Each row is a point on a tangle of strands that fork and nearly touch. The rows are in no order.
Points whose rows are less than 61.1 apart are linked; no others are. Some points are linked to none.
(38): [-25  -6  -2   0  -9  10 -19   2 -23   1 -10  23  -6   1  -3  -2   2   3
 -17   6  -6   7   9 -13   9 -15   2   5   1  -5  13  -5  -5 -10  16   2
   3   6  13 -12  -9   5  -2  -2 -11  -2  -2  16   6 -11   7  -2   3   6
   2   5   7]
(606): [ -3  15  -5 -16  -4  -4  -4  16  18 -13   2 -15  -2   8   6   7 -11  -5
   0   1 -11 -11  -3   4  -9 -13  -3   2   6   9 -11  17  13  -9   4  -7
 -10   7  -4  16  11  -8   1  -4  12   2  -4   7  -9  22 -21  -1  -8  19
 -10   6   5]
(578): [  4  -9  13   2  14  -8  13 -15 -14  15  -9   2   1   2 -18  11  -6  -3
  14  -5   5   1   4  -2   0  20   9  -4   3 -10   4 -19 -12   5   1  -3
   1   5 -15 -21 -11   6 -15   8 -13  -3   4 -13   8 -13  -6   5   5 -16
   5 -14 -12]
(877): [  5   2  13 -14  28 -12  11  -9   1  -1  -7  -2  19  -2  -9  10  -3 -11
  14   7   3  15   8  -8   6   8   1  11   3   0   9  -3   1   5  15  -3
   3   7  -1 -16  -3  10 -12  -8  -9  -4  -1  -7   8  13  -1  -8  14 -10
   6 -15 -11]
(494): [ -5  15  -1  -9   4   0  -2  24   6 -10  10   0  -5   2  -1  24   1   0
   8   3 -13  -3   1  -5  -6 -22 -12   0  26  12  -2  14  13  -2   9  -9
  -2   8   5  11  16  -1   3   4  13  -5  -2   8  -7  21 -20  -3  -6  13
  -2   1  10]
(8): [  8   6   4 -12  -3  -6  11  -5   3  -8  -8 -31   8  19   8  -2 -16  -3
   1   4 -18 -16   5   3   0   4  13   2   2   5  -5  -3   7  11  16 -16
   1  -4 -14   3   1  -2   4  -9   5   6  -8  -2  10  16 -16   6  -5  13
  -8  -1   1]
(699): [  0  -5   5  -6  18 -12  22 -15  -4   9   7   0   2   1 -14  16   2  -5
   9  -7  -8  11   6  -9   2  18   4   7  -5   1   4  -8 -11  10   1  -2
   9   0   0 -14  -1   3  -6  -2 -18  -5  -4  -8  10  -1   1  -3   6 -14
  12  -4 -11]
(796): [-11 -13   9   7 -12  -7 -11   1  -7   8 -19   3  -3   8  -7 -20   3  -1
   4  -8   2 -13  -3   0  -3  17   5  -5  -6  -7  -5 -22  -2 -12  -4  20
   2  -4  -1 -15 -13 -17  -8   8   4 -11  13  -7   4 -21   3  19  -3   6
   3  -8   1]
(707): [  2  -3  13  20   7  -7  -9   5  -2   4 -16  -5   2  -5 -10  10  -1  -1
   5  -2  -3  -5   0  19  -4   6   0  -4   9 -14  -7 -17   0  -6  10   1
   0   3 -16 -24  -2   4  -7  14   0 -10   1 -10   2   2 -15   7   9  -5
  -3  -7   2]
(147): [  4 -11  -4  19 -12   4  -9  -1   0  10   0   9  -3  -6   4  -8  -5   7
  -1  -2  17  -4  -9   2 -10  11   2 -11 -12 -16  -4   0 -10  -8 -21   9
 -10   5  -5   4  -9  -7   3  16  -7 -15  13  -5  -9 -24  -1  -5   2  -4
   7   5   2]
(612): [  7   7  20   2  18 -11  -7  -1  -9  -7 -20 -11  24   0 -11   0  -8 -14
  13  14   4   1   1   4  13  -1   2   7  10  -5   5 -11   9   4  22  -9
   0   6  -3 -18   0   4 -10   0  -1  -4  -5  -3   5  13  -8   0  11  -4
  -7 -21  -5]
(592): [  8  11  -4   3  -3  -2  -6  -4   8   4   8  -8  14  -8  -3   0 -13 -13
  -3  10   8  -3   1  13 -12   8   2 -11  -5 -18  -3 -11  -2  -3  -8  -7
  -6  17 -15  14 -12  -2   7  13   4 -12  -1  -4 -12 -12  -4  -8  20  -7
  -8   0  -7]
(153): [ -1 -14  -9  22  -5   8  -7   3  -4  13  -1  14 -11 -20 -11   5   2   5
  -1 -10  12   0 -12   2  -5   4   0 -14   3   3  -2  -4 -11  -9 -18  12
 -11  -5   4  -2  -1  -4   1  18   3 -15   9  -6  -2 -18   7   7  -9 -10
   9  -1  -1]
(723): [  8  -6 -12   7 -13   3  10  -8  13   8  13  -7   2  -6   1  -3  -4  13
   2 -10   7   6 -19  -3 -11  11  -7   4  -5 -16  -9  20  -5   2 -22   4
  -9   3  -8  19  10  -5   5  12 -10   4   6  -8   0  -3  -3  -9 -11 -15
   5   7 -10]
(492): [  9  -3  -7  18  -5  -2 -12   5   6  -8   0 -12   1  -6   3  23   1   7
  -4  -1 -15   3   2  12  -9   5  -4   6   1 -10   8   0  14   3  12 -11
   4   2 -18  -7   8  15  11   3  -2  -7  -4  -5  -1  16 -20  -6   9   7
  -3   6  10]
(883): [  5   5  -7  -6 -20  -9  -3 -16   9  -6   4  -9  12   7   5 -27  -3   0
   0   0   0  -2  -4   3  -5  17  15 -12 -19 -16   5 -21  -6   8  -9   6
   8 -10  -4  18  -9 -10  15  -2   7   4  -2  -6 -10 -14  11   7  18  -2
   4   0  -3]
(589): [ -1  10  16 -12   3 -20  -2 -11   8  -3 -11   1  16   6   3 -34   3 -16
   3   9  16   7   4  -2  15  -5  10   5 -17  -5   8 -12  -4   3  -2  12
   7   1  18   1  -7  -8   3 -18   5  11  -2  -4   2   2  29  15  11   3
   1 -20  -6]
(712): [-10  -3   6  -2  -6  -3  -5   4   5  -8   0  18  -4   1   5  -9  10   5
  -9   4   2  10   1 -13  19 -18  -4  16 -15  -2  17  -3  -2  -1   3  13
  13  -6  20  -9   2  14   3 -20  -5   9  -5  13   0   3  23   4   9   1
  -5  -1  13]
(777): [ 10   4  -5   0 -11  10  22   9   7   5  16   0  -6   0  10  -2   7   2
   5  -5   2 -12  -9   6 -19  17   1 -27  -4  -2 -13  16  10   1 -14  -6
  -8   1 -23  13   2 -12  -9   8   6   2   3 -11 -16   7 -11   2  -3  -5
  -7  15   4]
(701): [ -5   1  -1  -6   2  17   5  15  -6   4   0  12 -17  -6   1   0  12  -5
  -9   2 -21   0  15   4  12 -20   4  -2  12  24  17  -1  -4   7  19  -6
  -3  -5  19   5   7   5  -4 -10   9  15  -5  12   8   6   1   3  -5  -3
  -2   8   9]
(45): [-10   4   2  -8 -16   6   0   4   2 -11   3  12  -9   7  14  -7   7   5
  -5   7   3   3   8 -11  21 -18  -3  10 -11   4  24   9  -4  10   9   2
   1  -3  14   1   3  16   0 -22  -4  19 -13  20   3  14  16  -8  12  10
 -12  13  18]
(96): [-20  -4  -5 -10  -8   1  -7   5  -8   1 -13   3   1   7  -4  -9 -14   2
 -13   6  -2  -4  -1  -5   0  -5   3   1   0   4  -4   2   0 -19  -2   3
  -7   8  15   8  -8 -10   6   3   2 -10   2  15   1 -16  -4   6 -14  11
   8   6  -4]
(302): [ 10 -14 -14  11  -5  16  -5  -8 -15   9  11  12  -8 -19   1   7   4  11
   2  -5  14   3 -11 -11  -7  -5 -10 -10   9   7 -13  16  -9   2 -17   5
  -6  -6  -1   9   6   0  -3  12   6  -8   8   7   3 -14  12  -7 -14 -10
   3  -1  -8]
(827): [  5  -7  -4   9  14   2   9  -2 -12  -2   3 -11  -8   1  -6  12   4  17
   2 -10 -13   4  -1  -7  -2   2  -1  12  12  22  -8   8   6   4   4  -4
  13 -10  -3 -11   6   4 -10  -1 -18   7  -2  -5  15   8  -1  -1 -19  14
   3  -2   3]
(125): [ -9   9  10  -3  -6   4  -7   3 -13   1  -4  11   1   1  10 -14   5  -5
  -5  16  13  -6   5   3   4  -2  16 -11 -12  -4   8  -2   2  -1   4   0
 -10   9  -6  -7 -18  -4 -18  -3   1   1  -3   5  -9  -6   1   3  20   9
 -15   6   9]
(552): [ -3  -1  -8  -9  29  12  -4   0   4  -9  11  -6  -9 -10  -1   4   1   0
  -5  -7 -13   1  -2  -7   0 -31  -7  14  27  30  -7   8  -6  -2   0   0
   0  -8  19  -1  25  11   8  -1  15  11   7   1   1   6   9  -7 -16   0
   0  -1  -6]
(917): [  0   6  13  -8  16 -17   8 -11  23  -5  -4  -2   8   1   0 -11   5 -16
   4  -5   9  -5  -1  10  10  -8   4   6  -8  -6  -1 -18  -6   1   2  18
   4  -7  20 -11  -2   2   9  -8  11   7   1  -7   0   1  16  14   7  -9
   3 -18  -9]
(947): [ -7   4  -9 -18 -11   7  14  -4  -1   8  14  21  -2  -1  -3   5   4 -10
  -5   7   4   4   8  -4  -3   5   1 -18  -7  -8   8   5 -11  12   2 -12
  -6  -3   9  18  -4   3   3   1   8   1  -3  11  -7 -17   6  -8   4 -22
   4  10  -9]
(767): [ -2  -2  -3 -19  35  13   9   0   4   0   9  -8  -7  -8  -3   4   3  -6
  -3  -2  -6   0   0  -5  -1 -21  -4  11  23  29 -13  15  -6  -5   3   6
  -6   2  11   1  15   4  -7   7   7   5   9  -2  -2   6   4  -3 -15   4
  -1  -9 -12]
(781): [  2 -15 -13  13  -8  17 -19  -9 -18  -3   3   6  -4  -4  11   1   4  23
 -12   6  14  14  -7 -20   4  -8 -19  15   1   0  -4  24  -5  -1 -16   3
   6  -6   3  -1   6   8  -2  -1 -17   1   0  17  10   1  10 -16  -6   0
  -3  10   5]
(12): [  1   7   2  -3 -12   0   7 -13  -2  -5   0 -15  12   8  -4 -15  -3  -9
   3  10   0  -5   8   3   0  23  20 -17 -10  -7  16 -22  -8  19   2  -9
   9  -3 -13  13 -14 -10   4  -8  -1   5  -9  -7  -1  -6   2   6  16  -5
  -2  -9  -3]
(654): [ -2  -7  -8  26 -16  -5  -7  -2  -1   5   2  15  -5  -6  -7  13   6   5
  -1  -8  -7   0   0   9  -8  12   2  -9  -8 -12   6 -26   2   1  -5   1
  10 -12   3  -5   4   1  17  -2   1 -12  -2 -10   1 -11  -2   8   2  -3
  12   3  -5]
(702): [  5  -7   6   2  -5 -14  -7  -6   3   6 -15 -11   3   9  15 -27  -6   6
  -4   0   9   5  -1   4   7  13   1  15 -24  -5   4   2  -6  -2  -3  18
   4  -6  -6 -12 -10  -3  -1   4 -10   5  11  -9   3  -5  16  10   6   6
   6  -8   1]
(779): [  0  -9  -2  -7  31   0   1  -1   5  -4  -2 -20  -1  -4  -3  10  -7  -5
   6  -6   0  -1 -11  -3  -7  -8  -9  13  19  20 -22  14  -1 -10  -3   6
 -10   5  -1  -3   6  -5  -3  15  -1   7   9 -16   0   6  -7   1 -17   7
   2 -13 -11]
(192): [ 11  10  -3  -8  -5  -5  10   3  18  -5  11 -10   0   1  13  -4  -2 -16
   6  -1  -1 -13 -11  18 -15   4  -1 -15  -6  -1 -18  14   7  -7 -10  -2
 -15   2 -22  17   2 -13  -7   7  19   7   5 -10 -20  11  -9   2   3   0
 -10   6  -5]
(602): [  4 -10  14  14   5  -1  -2   1 -17  13 -15  -2   0  -3 -10   5  -5  -9
   6  -5   1   1   6   8  -4  15   9 -10   6 -18   3 -22 -12   3  10  -2
   2   2 -24 -24 -10  11 -13  10  -8  -7   6 -10   3 -10  -9   8   5 -14
  -1 -11  -4]
(734): [ -1   0  -1  11  16  12   7   9  17   1   8  -1  -9 -13   7  -4  17 -10
  -4 -14   5   3  -2  20   5  -5   0  -5  -5  10  -4   0  -9   6  -1  13
  -6 -22   3 -10   8  10  -2  -2  21  16   3 -15 -11   7  16   9   9  -9
  -9  -1  -6]
(355): [  1   3  15   6  -2 -13 -14  -5   6   4 -12   4   5   2  10 -30   7  -1
  -5   5  19   8  -1   1  13   0   2   9 -21 -14   8 -12  -5  -4   0  19
  10  -1   7 -16 -14  -1  -3  -6  -5   7   3  -5  -3  -3  23   8  20   4
  -1 -10   0]
(605): [  4  -6   7   1  19  -5   8   5   5   2  -6 -17  -6   1   0  -2   2  -4
   6  -9   3  -4  -9   8   2   8  -5   3   8  16 -13   6   1  -6  -2   9
  -8  -4 -11 -13  -2  -5  -5  13   0   7  12 -16   1   6  -3   8 -11   7
   3 -10  -4]
(288): [  0 -11  -5  -3   3   3  22 -12  -1  15  10  -1  -4  -1 -13   5  -2   5
   5 -11   3   0 -10  -6 -14  22   2  -6  -3  -7 -12  16  -7  -4 -19  -3
  -6   7  -7  17  -6 -12  -2  14 -12  -1   8  -8   8 -15 -10  -7 -22  -8
   8   0 -14]
(800): [ -5   8  -1 -14 -13  -2  -2  -1  17  -2  10  -6   9   4   4   7 -17  -6
  -4  17  -3   1   2   1 -12  -6  -8   1  -1  -2  -6  23  10  -4   4 -17
 -16  22 -13  24   5  -9  -3  -1  11  -6  -3  13 -15  12 -19 -11   1   9
 -14   6  -5]
(676): [  5  15  15   8   8  -9 -12   4  -3 -10 -17 -11  24  -1 -10  -5  -6 -17
   8  15  17   4   1   5   9  -1   8  -3   3 -12   4 -20   7  -4   6  -6
   6  11   5  -5  -6  -5   1  -2  -2  -9 -13  -4  -3   5   4  -3  23  -4
 -10 -26   1]
(448): [  8  -8  -6  15  -1  12   9   5 -13   3   6  12 -12 -17  -6  28  15   0
   4  -6 -14   6  10  10   3   6   2  -8   1   1  18  -8  -5  21  13  -8
   7 -11 -11 -10   6  17  -1   0   1  12  -2 -11  -2   5   0  -2  10 -16
   0   5   1]
(937): [ -7   5   2  -4  14   2  14   3  17  -2   5   6  -8 -13  -4   7   5 -19
   3 -12  -2  -6   1  12   6 -10   5  -5   1   4  -2  -4  -4   2   4  14
   1 -14  19  -5   7   6   5  -5  20   9  -3  -7  -5  -2   9   7   3 -10
   1  -5 -10]
(449): [  5   5   0  17  -9   3  -9   2  -5  10  -3  12   2  -3   4  -4  -6   2
  -2   2  13  -5   5   5  -9   8   6 -17  -7 -21  -4 -17  -3 -13 -12   2
  -2   8 -10   1 -13  -3   0  10  -4 -21   7  -2 -11 -18  -1   0  13  -6
  -4   5   5]
(202): [  3   6 -10   0 -17   4  -7   5  14  -1   8   0   3  -2   3  17  -9   6
  -1   9   1   3   3   0 -10  -3 -18   0   2 -17  -4  11  12   2   1 -20
  -5  21 -15  18   7   2   9   4   6 -15  -6  13 -13   3 -21 -14   7  -3
 -12  14   2]
(314): [  4  -4   0  -4   0  -7 -11  -3   8   3 -10 -21   9   1  12 -14 -16 -12
 -10   4   2  -7  -9  23   0   1   5   1 -19   0  -5   9  -3  -6  -5   9
 -20   6 -20   3 -13  -4   4  11  15  10   4  -8 -12  -6  -6   4   8   1
 -13   0 -10]
(289): [ -4 -14  -5   2   1  -3   2  -8  -1  -6   2   1  -4  10  -7 -11  -3  21
  -3 -11   0   7  -8 -19   4   2  -5  22  -2  10   3   8  -7  -2 -11  10
  15 -14  17  -5  11   6   9 -13 -28   2   2  -2  18  -5  16  -3 -16   3
  12  -6   3]
(659): [ -7   1   4  15 -14  -5 -13   4  -8   2 -10  17  -1  -1 -10  -8   1  -3
   2  -6  -2 -11   4   4  -7   7   2 -14   4 -17   0 -32   0 -13   0  10
  11   0   1  -7  -6  -8   3  -4   4 -16  -1   5  -3 -19   0  10   6   3
   6  -3   2]
(760): [ -8  -6  -6  -5   6  -5  15 -10   8   2  15   5  -3  -7 -22  23  -5   7
   7 -13   1   3  -9 -10   0  -4 -13   0  15   2 -16   2   4  -5 -14  -2
   1   1  17   8  10  -7  16  12   4  -8  -5  -3   2  -9  -4  -9 -12  -4
  13  -3 -11]
(633): [ -1   5  -2   0   8   7   0  19  -7  -2   8   6  -5  -4  -6  23  12   4
   7   1 -13   8   7  -8   0 -16  -8   0  28   9   3   5  10   5  14 -10
   5   5   3   2  14   3  -3   6   0  -3  -3   6   1  12  -9  -9  -4   3
   4   4   9]
(669): [  1   4 -10 -10  -6  -6 -13 -10   3   8   2 -10   7  -4   1  -6 -19 -15
 -12  14   5   2   5  17  -5  -1   3   1 -13  -8   6  -1  -8  -7  -1  -3
 -14  15 -10  13 -13   4   6  12  14  -3  -1   2 -14 -15  -5  -4  15  -4
 -10   1 -14]
(634): [  9  -6 -11  22  -6   9  -7  10   0  -5   8  -5  -7 -18   7  23   9   3
  -3  -2 -16   0   1  17  -5  -1  -1  -5  -1   5  15   0   5  13   9 -10
   3 -13 -11  -4  16  14  10   1   9   5  -3 -11  -4  19 -10  -3   9   1
  -1  10   9]
(184): [  1   9  -3   3  -8  -8 -11   1  19 -13   4  -1   7   0   2   7  -3   2
  -8   4   1   7   0  -1   7 -17 -15  13  -1 -13   4   3   4  -3  -5   7
   6   3  17   3  10  14  16  -4   1  -8  -9  10  -4   7   6 -13   6   4
  -1   6   7]
(890): [-10   2  -4  -5 -18   9   3  13  -7 -16   5  14 -10  10  15   1   7  14
  -1   2   7  -6   5 -20  19 -16  -8   2   1   3   7  15   8   9   0   2
   3  -6  13   7   6  -1   4 -17   3  13 -11  24   6  15   7  -4  -5   8
  -5  14  17]
(188): [  2   8   4  -8  -6  -4   9  -6  -1  -6 -10 -20  15  13   5 -10  -7 -10
   6  11  -7 -14   6   1   4  13  22 -10  -5   7   6 -11   2  17  12 -14
   2  -1 -12   4  -7  -9  -2 -11   4  10  -7  -1   8  11  -6  13  -1   9
  -7 -11   2]
(871): [-28   6   1  -7  -9  10 -15  -3 -19   1  -7  22   2   4   5 -12   7  -3
 -13  11   9   6   5  -3   7 -10   9   3  -8  -7  19  -3   3  -7  13   2
  -8  14   3  -7 -19   3 -11   0  -6  -4  -2  14  -1 -11  -2  -5  16   8
 -10   7   8]
(751): [  3 -11 -17   5   6  15  -7 -14  -8   4  13  10  -5 -21   5   2   8  10
  -1   1   5   0 -10 -11  -3 -16 -13   3  17  19 -13  18  -9   2 -15   5
  -8  -9   6   5  13   4   0   6  20   3   6   8   8  -9  15 -10 -17  -5
   4   6 -10]
(559): [ 12  15  12   3   7 -13   3   4   1  -3  -3  -6  12   9   2  -5   2   2
  12   0  11  -6  -2   3   1   9  -1  -4  -3  -4 -12  -4  13  -3  -4   5
   8  12  -3  -6  -6 -10  -7   0 -11  -8   2   1   0   9   1   5   0   9
   1  -6  10]
(553): [  7  -2  12  10   8  -7  -8   8   0  -3 -15 -15   5   7  -1  -1   3  -2
   4  -5  -3  -6  -4  16  -2   4   1   6   3   0 -14  -5   7  -5   7   4
   4  -1 -10 -25  -3   0  -6  11   1  -5   3 -10   1   6  -8   8   0   8
  -4  -5   7]
(739): [ -1  -1   4 -16  10 -10   8  -2   8  -6  -3 -13   5  14  -3  -4 -11  16
  -3  -2   1   5  -8 -13  -2  -7 -14  24   3   4 -15  21   9  -7 -11  -3
   5   6   7  11   8  -5   4 -10 -19   7   2   3  13  13  -1  -4 -25   9
   8  -1   3]
(743): [ -1  -7  10  -3  -2  -7  -8  -3 -18   8 -21  -1   3   6   1 -23  -4  -2
   2   5  17 -11  -2  -2  -1  17   8 -10 -15  -5  -1 -17 -12  -8  -7   8
  -5   7  -8  -5 -24 -16 -14  11  -5  -9  15  -6  -3 -27   4  14   0   3
   0  -7  -7]
(235): [  1   2  -1   7  17   9   9  11 -13  -5  11   9  -8  -3 -12  23  13  14
  12 -13 -16   8   4  -9   3  -4  -5   5  25  20  -3   2  13   6   8  -7
  12  -6   0  -9  16   1  -5  -1  -8  -1  -2   2   8  11  -2   3 -15   5
   5  -4   6]
(873): [ -6   8  -2 -17   5  -7  -7  -1  10  -9  -2  -6   2  11  -2  10 -10  -3
  -6  10 -14   5   7  -9   3 -18  -4  15   6   4   7   5   4  -1   7  -7
  -3   9  20   8   3   9  11  -9   1  -5 -10  15   3   9  -8 -10  -6   5
   3   6   0]
(158): [ -9 -17  -2  11  -8   7 -15  -6 -18  -1  -2  14  -4   3   1  -9   3  25
  -7  -3   7  10  -6 -22   4  -1 -16  14  -4  12   0   8 -10  -3 -12  11
  14 -15  15  -4   5   2   2 -10 -21  -3   6  10  12 -10  19  -5 -17   4
  10  -2   8]
(581): [  1 -13   1   4   0 -12  -2 -11   7  -1  -7  -9   0  16   6 -17  -1  13
  -1 -10   8   7  -8  -4  -1  18   2  24 -16   0   3  -2  -9  -1 -10  15
  11 -13   5  -3  -3  -2   9  -7 -20   4   8 -13  12  -3  15   5  -8   6
  16  -2   4]
(627): [  4  -4   7   4   1  -6   3   1   0  -7  -6   1  -1   7  -4   8   7  -2
  -1   1 -14   4  10  -1   7   5   5  10  -1   1  14 -13   2   4  21   0
  17  -5   5 -15  -1  13  -2 -12 -11   6  -7   4   6  11   0   4   6   1
   0  -1   9]
(451): [  8   0  -4   8  -5   2 -11   0   7  -2   6 -11   7   1  -2  25  -4  17
   0   2  -6  12  -2   1 -16   7 -13   6   9 -15  -2  12  13  -8  -1 -17
   3  17 -14   9   6   5  11  11  -6 -17  -1   3  -5   5 -23 -15   1   0
  -1   4  -2]
(233): [-11   8   5  -2  -3  14  -2  16   0   1   0  11 -17  -6  11   1   7  -8
  -7  11  -9   2  12   4  21 -23   1   2   5   7  28   2   3   1  17  -2
 -12   4  17  -1   3  11  -7  -8   9  16  -7  13  -2   9   5  -5  15  10
 -13  10  18]
(142): [  9   9  18   9   0   5   0   5 -12   2 -14  -3   8   3  12 -24   4  -5
   3  12  10 -13   5  12   3  10  15 -18  -9  -7  -3 -12   3  -2   2   0
  -2   4 -18 -17 -20  -8 -17   3   1   2  -3  -7  -8  -2   6  12  18   7
 -14  -6   9]
(409): [ -2   8 -11  -4 -29  -3   5  -7  19  -9  13   4   3   2   8  -9   2  -2
  -2  -6  -6  -7  -4   4  -6   4  11 -14 -16  -7   6 -12  -2  10  -7   1
   6 -16   6  15   5  -4  17 -14  14   4  -4   7 -10  -6   7   2   8  -6
   2  11  -2]
(528): [ -2  11   0 -24   4 -15   6  -3  10  -7   1  -9  11  15  -4  -1 -10   0
   0   5  -2   1  -4 -17  -1  -8 -10  13   2   3 -10  12  12  -6  -6 -10
   1   2  20  18   9  -2   8 -14  -7  -7  -3  12   8  13 -11  -9 -21   6
   7   0  -4]
(674): [  0  -5  -5  -3   8   8  16   1  -9  20   9   6 -10  -4 -18  10   1   0
   6 -10   1  -1   2   0 -10  17   6 -19   8   5 -12   1  -6  -3 -10  -6
  -6   6 -10   7  -6  -1 -11  14  -6 -10   6  -7   2 -12 -12   0 -15 -10
  10  -2 -10]
(256): [  0   1 -13 -15   2  21  18   9  -1   5  13   7 -19 -10   6  11  11  -7
   2  -5 -16   3  12   6   4 -10   5  -8   6  21  13  11  -6  20  16  -6
  -9 -12   2   8   7   4  -5  -3  13  21   2  -4   1   5   3  -1  -4  -8
  -5   7   2]
(529): [  8   4  -5 -15   2 -12   6  -3  14   4  -1 -20   7   3  10 -16 -12 -20
  -1  -1  -1  -4 -10  19  -6   3   6  -1 -18   3 -11  20   1  -9  -8  -1
 -21   7 -16  15  -8 -13  -3   4  15   9   8 -10 -15   6  -2   7  -4   1
  -6   2 -13]
(468): [ -2  -1 -12  -2 -23   3   4   4   1   4  14  18  -6  -4   7  -6   8  -3
  -4   2   2  -3   1   2   2   1   5 -18 -13 -14   8  -6  -6  13  -7  -4
  -1 -11   4  16  -7   1   8  -2  14  -1  -6  12 -10 -12   5  -2   8 -10
  -3  14  -2]
(40): [ 20  16  18   6   1  -2   7   7  -5  -2  -8  -6   9   9  12 -17  10   0
  11   5   7 -19   8   7  -2  16  12 -23  -6  -4 -13 -10  13  -1  -8   3
   4   6 -21 -12 -16 -20 -14  -1  -3  -6   1  -9  -9   4  -1  11   9   8
  -9  -1  16]
(387): [ -7 -11   1   5  -3   4  -8   4 -18   2 -10   6  -6   5 -11   8   3  11
 -12  -2 -20   8   7  -6   3   2   1  11   4   3  13 -11  -5  -7  16  -2
  15  -6   6 -13  -4  10  -2 -10 -14  -4   0   8  10  -3   0   3 -11   2
   8   0   3]
(424): [  0  10   3 -20   7  -6  11   0  15 -11   0 -26  -1  10   4  14 -13  -6
   6   1 -18  -8  -1   3  -9  -2   5  11  10  11  -6  12   6   3  14 -13
  -4   1  -6   4  10  -3   3  -4   6  12  -6  -8   1  29 -27   0  -6  11
  -5  -2  -4]
(427): [  3 -11 -16  -7  12  16  -7 -12  -4   3  13   8  -4 -21   6   3   1   4
 -10   2 -10   2  -4  -8   3 -28  -8   9  13  28  -1   8 -12   5  -4  -1
  -6 -13  19   5  20  13   6  -2  18   8   5   4   6  -9  15  -9 -17  -5
   5  10 -12]
(486): [ 14  -4  -8  15 -12   2   4   0  14   6  13   5  -2  -3   5 -10  -7   8
   6  -7  19  -6 -20   4 -12  12 -10 -14  -9 -16 -15  10   1  -6 -30  10
 -11   0  -8  14  -3 -17   6  18   2  -4   9 -13  -7  -7   2  -6  -2 -14
   4   7   0]
(931): [-11   5   2  -2   3   1   5   6 -19  18  -1  18  -9  -4 -17   8   4 -10
   4  -5   1  -3  12   2  -7  13   9 -20  14   1  -6 -16   1  -3   4 -11
  -5   9  -3   4  -8  -7 -12   6  -1 -16   5   4  10 -17 -13   8  -9  -7
  16   3  -5]
(601): [ -2  -6  -4   1  -8  19 -10   4 -20  -7   4   9  -9   2  13   5   8  15
  -5   4  12   7   3 -17  12 -13 -17   6   3   2   2  25   4   6  -4   1
   7  -7   2   1   2   3  -2  -2  -9   4 -10  19   6   7   7 -13  -1   6
  -5  14  17]
(193): [ 11  -5   0  -7  15  -9  11  -7  -1  -6  -6 -21   3  11   3   1  -3  18
  -1  -6  -5   9  -3  -7   0  10  -1  26   2   8  -6  20   6   2   5  -8
  11  -3   0  -5   5   4  -4 -12 -28   9   0  -7  13  15  -3  -3 -15  14
   7   1   7]
(867): [ -8   8   1   7 -13  -5 -11   2  19 -12   4  17   3   0  10 -10   3  -3
  -5   2  15   5  -4  -5  15 -17 -13   7  -8 -13   6   0   2  -4  -8  17
   5  -9  22   0   8   9  19  -9   0   5  -8  11 -10   1  20  -3  13  -6
  -1   3   7]
(368): [ -8   3   7   2   1   0   6   5 -14  12  -2  22  -5   4 -27  18   7  -5
   7  -8 -17   1  18  -6  -1   2   7 -11  15   5   9 -22  10   3  22 -17
   1   7   2  -2  -1  -3  -3 -15  -4  -9  -6   8  16  -9 -16   5   0  -7
  15   3   0]

A fork is a point with three links. Follow the links from the first point to the second and name the forks in between, in order.
(871), (707) | (553)
(314), (931) | (449), (147)
(702), (867) | (45)
(883), (492) | (606)

Follow the links from the first point to the second, and from the first to the third. Name the last point that the two ways share.
(796), (125), (529) | (449)
(158), (256), (528) | (45)
(592), (707), (674) | (147)
(605), (796), (368) | (147)
(581), (256), (494) | (45)
(552), (387), (877) | (553)
(553), (796), (192) | (449)
(602), (288), (627) | (553)
